Each row is a point on a landscape with many valleys, with its height.
A ball rolls from a point to whichever of its 2 nearest points has the largest drop for the distance, and stops where none of them is lower. Distance is the straight distance between rows; heights are no part of it.
(336): [-10  34  -1 -12  45 -22  20  31  15  13   7  35  24  21  14  44 -12 -15
   3  -3 -27]  h=5.73
(994): [  1   8  32  -5  30  44  -4 -31 -10  68  -4 -18 -10   5  27   9  14  11
  12  16  13]  h=0.52
(408): [ -8  24  -7 -46  18   1   7 -46  26 -20  19  -2  25  14   6   0  -8 -13
  21  -4  42]  h=3.47
(687): [  1  -1   2  23   6 -11 -23  15 -41  25  16   8   5  30 -16 -27   2  28
 -23  -9 -30]  h=3.74
(283): [-26  32 -11 -34   3  22 -23 -27 -10  12  -2 -24 -20 -15   1  -7  17  19
   2   6  36]  h=3.38
(45): [-10   1 -10 -27  26 -15  35 -21  45 -32  19  21  22  -3   5  22 -20 -34
  15 -22  42]  h=4.08
(233): [ -1 -39  42  15   2 -20  38  -3  34 -19  25   0  29  22   0  30 -19   5
 -33  -3 -19]  h=6.91
(781): [-31  31 -10 -21   8   7  23 -31  32 -29  20 -37  20   8  18  18  -6   1
 -29 -50   5]  h=6.52
(185): [ -5   8  28   4  -8  23  36 -27  30 -19   1 -49   2   6  17  23  -8  21
 -21   7 -39]  h=6.34
(622): [-15 -10 -16  -6  -9  -6  -9  16  -3 -29   1   2  -1  -2  -4  13   6 -10
 -17 -26  14]  h=3.21
(405): [-31  10 -22 -13 -25 -12 -56  55 -27   6 -17  17 -15 -46 -33   7  48   7
 -32  -1   6]  h=4.68
(523): [-19  13 -28  12  45 -13  35 -10  20  21  14   9  10  -1   1 -17 -25 -25
  22 -45  14]  h=5.23
(214): [-15 -27  -3  38 -13 -18  26  43  17  15 -29  10 -27 -26   4  53  -1 -35
 -30 -25 -19]  h=3.87
(474): [ -4  11 -26   9 -10  63  19  38 -13  -4 -24 -45 -37 -17  56  37  12  20
  25  -3 -34]  h=3.67
(84): [-19  13 -24 -33  33 -23  -9   1   4 -21  -3  63  11  -1  -7  -2  21  -6
  42  31  43]  h=5.45
(180): [  8 -40  -2  27 -14  -1  47  17  37 -19 -16  -8 -15 -21  21  47 -24 -48
  -5 -33  -5]  h=4.47
(897): [ 19 -51  33   3  16 -24 -25  -3 -39  16  40  39  26  17 -15 -30  23  31
 -10  34  20]  h=3.86
(95): [-43  16 -58  31  27 -37  -5  17  10 -35 -17  14  33  14 -29 -44  34  20
  -8 -11 -26]  h=3.85
(490): [ 41 -10  14 -14   9  46   9 -10  -6  15   6 -25  21  40  49   3   2  16
  56  19  -7]  h=5.46
(690): [ -5  66   2 -21   6   1   5 -29  19  -3  11 -35  28  34  21   1  -6  11
 -27 -37 -31]  h=6.33
(272): [-65   6 -32  -4  17 -19 -22  42 -26  18   2  31   8 -29 -15  -5  49  31
 -31  -4   6]  h=4.30
(839): [-20   2  15   5 -27  13 -13  26 -21  19  -8 -29 -38 -31  -2  32   9  17
 -47  -8 -16]  h=3.36
(331): [-18   0 -13  -4  35 -22  -1  -8  -5  31  -8  45 -13 -22 -22 -29  13  -3
  33  21  39]  h=5.76
(177): [-18  33 -44   5  56  -9  32  28  22  11   5  18  21   5  17  11 -12 -21
  39 -36 -13]  h=5.47
(725): [  5   1  -5  -9 -13  45   0  41 -30   0 -27  -4 -36  -4  36  40  19  15
  29  47 -22]  h=3.10
(608): [-43   9 -34  19  21 -21 -13  16 -19   8  -4  22   7 -11 -32 -42  32  28
  -7   3  -7]  h=4.32
(486): [ 13  -2 -50  37  -7  46  13  51 -25   2 -21 -29 -27  -4  35   0  -3   1
  44 -19 -38]  h=4.05
(63): [ 20 -33   9 -18 -58  28 -25  -5  -4 -58   5 -56 -10 -23  -8   3   5  12
 -14   7   8]  h=5.52
(493): [-13  -7   7   4   6  -9  36 -13  40 -44  17 -29  33  19   9  29 -17   1
 -32 -32 -26]  h=6.64
(583): [  0 -14 -63   9  18  -5 -31  32 -42 -23  -1  25  11 -14  -5 -57  36  20
  38  -3  12]  h=4.88
(607): [-17 -10  27 -17 -24  -7 -34  36 -34   3  15   8 -15 -12 -12  35  30  27
 -64   4   0]  h=3.69
(585): [  3 -22  48   2 -29  30   3 -26  -5  29   7 -60 -38 -35  -7  -1  -1  35
 -37  14   1]  h=2.27
(37): [ -4 -32  25 -28 -11  10  -8   3 -14  14  16  -8 -30 -50 -14   2  23  16
 -23   6  50]  h=1.94
(288): [ 26  30 -21 -14  16   7   9 -39  18 -30 -26  -2   4  20 -12 -41 -18 -11
  69  36   9]  h=2.93
(166): [-51  31 -31 -20   0  -9 -13  21   8   5 -13  14  -1  -9  -8  28   9 -16
 -24 -27   8]  h=3.78
(32): [ 50   2  42 -16  -6   4  -8  -9 -21  31  15  37  26  42  29  19 -30 -27
  33  35   0]  h=4.93
(701): [ 11  -2 -15   7 -38  16 -36  10 -21 -38 -22 -38 -19  -4 -20 -15  16  19
 -14   6 -22]  h=5.12
(60): [  0 -35  23 -17   3   4  35 -10  16  29  17   3 -20 -35  18  17 -16 -16
  -5 -18  56]  h=7.60
(511): [ 20 -55  40   3  10 -20   8  20 -19  27  35  47  13  12   8   9  -3  -5
  -1  25  19]  h=4.29
(423): [  9 -42  26  59  -3 -22  16   3   0   2  -4  -4 -22 -10 -38 -41   6  34
 -35  25 -29]  h=3.40
(252): [-21 -22   7 -14   4 -24 -17  47 -27   7  20  55   1 -10  -1  31  28   7
 -33   2  28]  h=3.09
(103): [-12  38 -10   8  35  10  40 -48  37  25   7 -28  -4 -17  14 -16 -30 -19
  18 -41   8]  h=4.98
(22): [  3   6  18   0  42 -16  40 -22  45 -28  -5  -4  13   7 -13   1  -9   7
  16  36 -13]  h=2.99
(468): [-19 -44  -3 -17  -4 -18   2  34   3 -40  11  34   2 -21   9  49  31  -4
 -29  -5  33]  h=2.21
(93): [  2  43   2   4 -42   0   0  -1  23  -3 -41   5 -20 -12  19  41 -24 -58
 -11  -7 -22]  h=2.74
(59): [ 15  54  19 -10  46 -15  11  -2  13  21   3  -3  30  38  18  17 -14  14
   0  10 -52]  h=5.99
(652): [ 19  -6  20 -12  20  -8  -7   6 -28  31  31  43  28  48  12  12 -10  -7
  11  10  -2]  h=4.65
(746): [  2   6  32 -12   8 -32  15 -25  25  -2  31  21  39  32 -11  15 -30 -14
 -27 -13   5]  h=7.16
(473): [  3 -10 -32  35 -17 -34  -3  -6  21 -28 -23  -5   9   6 -21  -2 -16 -50
   1 -48 -16]  h=3.68
(377): [ 33   2  40   0   9  25  21 -10   6  12  -3 -14  10  23  29  19  -9  15
  26  48 -37]  h=5.74
(86): [-39  18 -24   1  45 -35  16   2  30 -51 -18  31  22   6 -20  -9  31  26
   1  25 -17]  h=2.95
(730): [ 13  44   2   6  19   1   7  -8 -10  36  16 -13  28  53  24  -7 -14   7
  -2 -33 -39]  h=6.16
(488): [  5 -14   0  -6 -11  -8  32  -4  41 -51 -15  14   4  -5   4  36 -16 -34
   8   3  13]  h=4.77
(278): [ 17 -55   9  40   9 -13  26   1   3 -15  21   9  11   8 -13 -25  -6  14
  -1   6 -12]  h=2.60
(973): [-10  48 -10  34  -4  -1  32 -35  39  17 -14 -34  -7 -17   1 -17 -37 -39
 -14 -48 -30]  h=4.70
(720): [ 21 -16 -29  34 -14  -6   8  -3  13 -42 -22 -11  -1   9 -18 -23 -20 -20
  29 -10 -17]  h=2.97
(319): [-48  42 -53 -25  -2   3 -22  24   7  19 -32  24 -11 -26 -25  -8  10 -20
  24   0  16]  h=4.23
(64): [ -4 -33 -22  26 -12  -2 -22  31 -26 -43  -7  -8  -8 -21 -10 -14  38  31
 -18  10 -21]  h=4.76
(514): [ 47 -42  -3  17 -30 -18  -7 -21   5 -15  15  -4   5  -2 -25 -45 -45 -35
  16 -33  36]  h=6.30
(540): [ 12  43 -45  29 -29  39   0  38 -18  40 -37 -28 -16   6  31 -11 -14 -16
  31 -31 -53]  h=4.33
(71): [ 14 -64  28 -10  -9  -2  15  14  -5  12  45  -1   7 -18  13  10 -19  -8
 -15 -32  44]  h=7.72
(453): [-49  18 -18 -35  18   9 -23  10 -19  14  -6   8 -16 -17  -4  10  44  31
   0  12  27]  h=3.84
(204): [  0   6 -11  17  -9 -12 -54  29 -57  -5  14 -13   8  23 -26 -48  36  57
 -36  -6 -35]  h=4.07
(970): [ 11   9  23 -11  11 -18  -3 -43   0  41  30  18  19  21 -10 -15 -30 -22
  -8 -17  39]  h=7.33
(207): [ 45  14  18 -36 -21  28 -13  -5 -23  14  16   7  24  45  57  20 -11 -10
  28  11  -5]  h=5.19
(475): [-13  17  10  28 -37 -12   5  30  20  21 -45   9 -22 -11   3  63 -12 -44
 -36 -15 -43]  h=3.34
(102): [ 11 -22   5  39  21  -5  14  24 -23  18   4  31  -1  19  -2 -13   0  15
  17  21 -34]  h=3.27
(754): [ 35  11 -35  10 -22   7 -12 -28   5 -42 -30 -11  -6  24 -18 -51 -27 -21
  55   8  -2]  h=2.14
(148): [ -8 -28   5 -12  41 -15 -36 -19 -31  17  31  20  19   4 -20 -41  39  37
   4  21  43]  h=3.41
(982): [ -1  20 -13  33  -1 -30  23 -37  51 -23 -19 -17   2   6 -35 -25 -33 -31
 -12 -36 -11]  h=4.27
(120): [  7 -23  43  19  -9 -17  29 -27  26   4 -17 -16 -34 -21 -37 -22  -5  19
 -28  31   0]  h=4.09
(620): [  0 -23   6   0   4 -10 -23 -12 -17   7  10  -2 -15 -25 -38 -43  22  29
 -10  17  32]  h=2.80
(306): [  7 -15 -16  -4 -21   0 -48  44 -50 -35  19 -13  13  15  -2  -2  40  35
 -30 -17 -17]  h=4.39
(378): [ 44 -39  14  -1 -51  15   5 -34  16 -20  22 -28   9 -13  14 -24 -52 -40
  23 -26  33]  h=6.08
(163): [ -7  36   8  -5 -18 -17 -27   7  -4  -9 -36  33 -14  20 -34  -1   6   3
  -8  56 -22]  h=5.44
(597): [-19  27 -14  -7 -43 -24 -64  17 -12  -6 -38  17 -14 -11 -55  -9  16  -6
 -26  18  -1]  h=5.05
(939): [ 10 -35  31 -10  24   9  25 -38  15  39  32   2  10  -3   7  -3 -15 -11
  19   2  44]  h=7.47
(911): [  4 -20  37  -9 -30  46 -14   8 -35  27  20 -52 -27 -29  18  32  17  37
 -38   6  -8]  h=2.87
(365): [ 24 -23  47  26 -22  17  28  -9  13 -11   0 -33   1  20   8  10 -22  22
  -9  33 -57]  h=6.05
(181): [ 13  36  28 -12 -51  14  -5 -30  14   7  -5  -3 -16 -12  25  18 -30 -41
 -22 -10  -3]  h=2.12
(861): [ 13 -10 -16  16   1  -8  -2   5 -16  17  -2  31 -17  -8 -17 -32 -20 -22
  36   0  20]  h=5.98
(330): [-10  28 -23   5  29 -32  20  -3  50 -47 -33  22   9   0 -29  -3  -7 -16
  23  22 -18]  h=1.51
(462): [ 21 -29  12  -8 -54  31  -9 -25   3 -30  17 -59  -2 -24  16  -3 -22 -12
 -11 -33  19]  h=5.83
(469): [ 17  33  44  -4  23  41 -12 -22 -11  69 -28  -8 -19  15  25  25  17  12
  20  60 -20]  h=1.52
(375): [-23  -1 -53   7  35 -10 -21  -3 -23  -7   4   5  12  -7 -18 -73  43  44
  19  -1  16]  h=4.63
(441): [ -4 -45  30 -39 -32   7  -6  25   4 -23  15   0 -23 -44   7  47  18   2
 -36   5  48]  h=0.62
(547): [  4  49 -11 -18 -29  21 -15 -27  -1  -4 -21 -19 -14   5   7  -6 -15 -12
  11  -2   1]  h=2.78
(6): [  5   4  38  -1  -1  32   9 -52   5  39   3 -41 -18  -7   9  -5  -4  16
 -10  16   5]  h=1.47
(992): [ 41 -29   9  33 -16 -19  -7  -3 -19  34  19  13  -7  -1 -28 -44 -43 -31
   2 -36  20]  h=6.17
(236): [  5 -14 -41  -9  14 -11 -27  29 -35 -24   0  56  12   4   6 -19  19  -4
  45  17  25]  h=5.13
(368): [  7   9  33 -31  -2  36 -10  10 -23  30 -15  12 -23   6  31  48  19  11
  17  62  -4]  h=2.41
(626): [ 26  53 -22 -43  19  15  -4 -47  22 -16  -7 -17  25  31  27 -23  -8  -7
  58   7  20]  h=2.77

Call two points neighbours if one is among the 2 nearest of the other. Go from one point of each pair to the other, from neighbour to neighbour, staying as low as possible. Name the highest point that can't be avoided.
(181), (278) => (319)
(754), (441) => (488)
(330), (278) => (608)
(994), (441) => (607)
(278), (994) => (120)
(626), (754) => (288)

Where does a ball stop that starts at each point below?
(514) => (278)
(486) => (994)
(540) => (994)
(939) => (754)
(365) => (441)
(511) => (441)
(690) => (754)
(103) => (754)
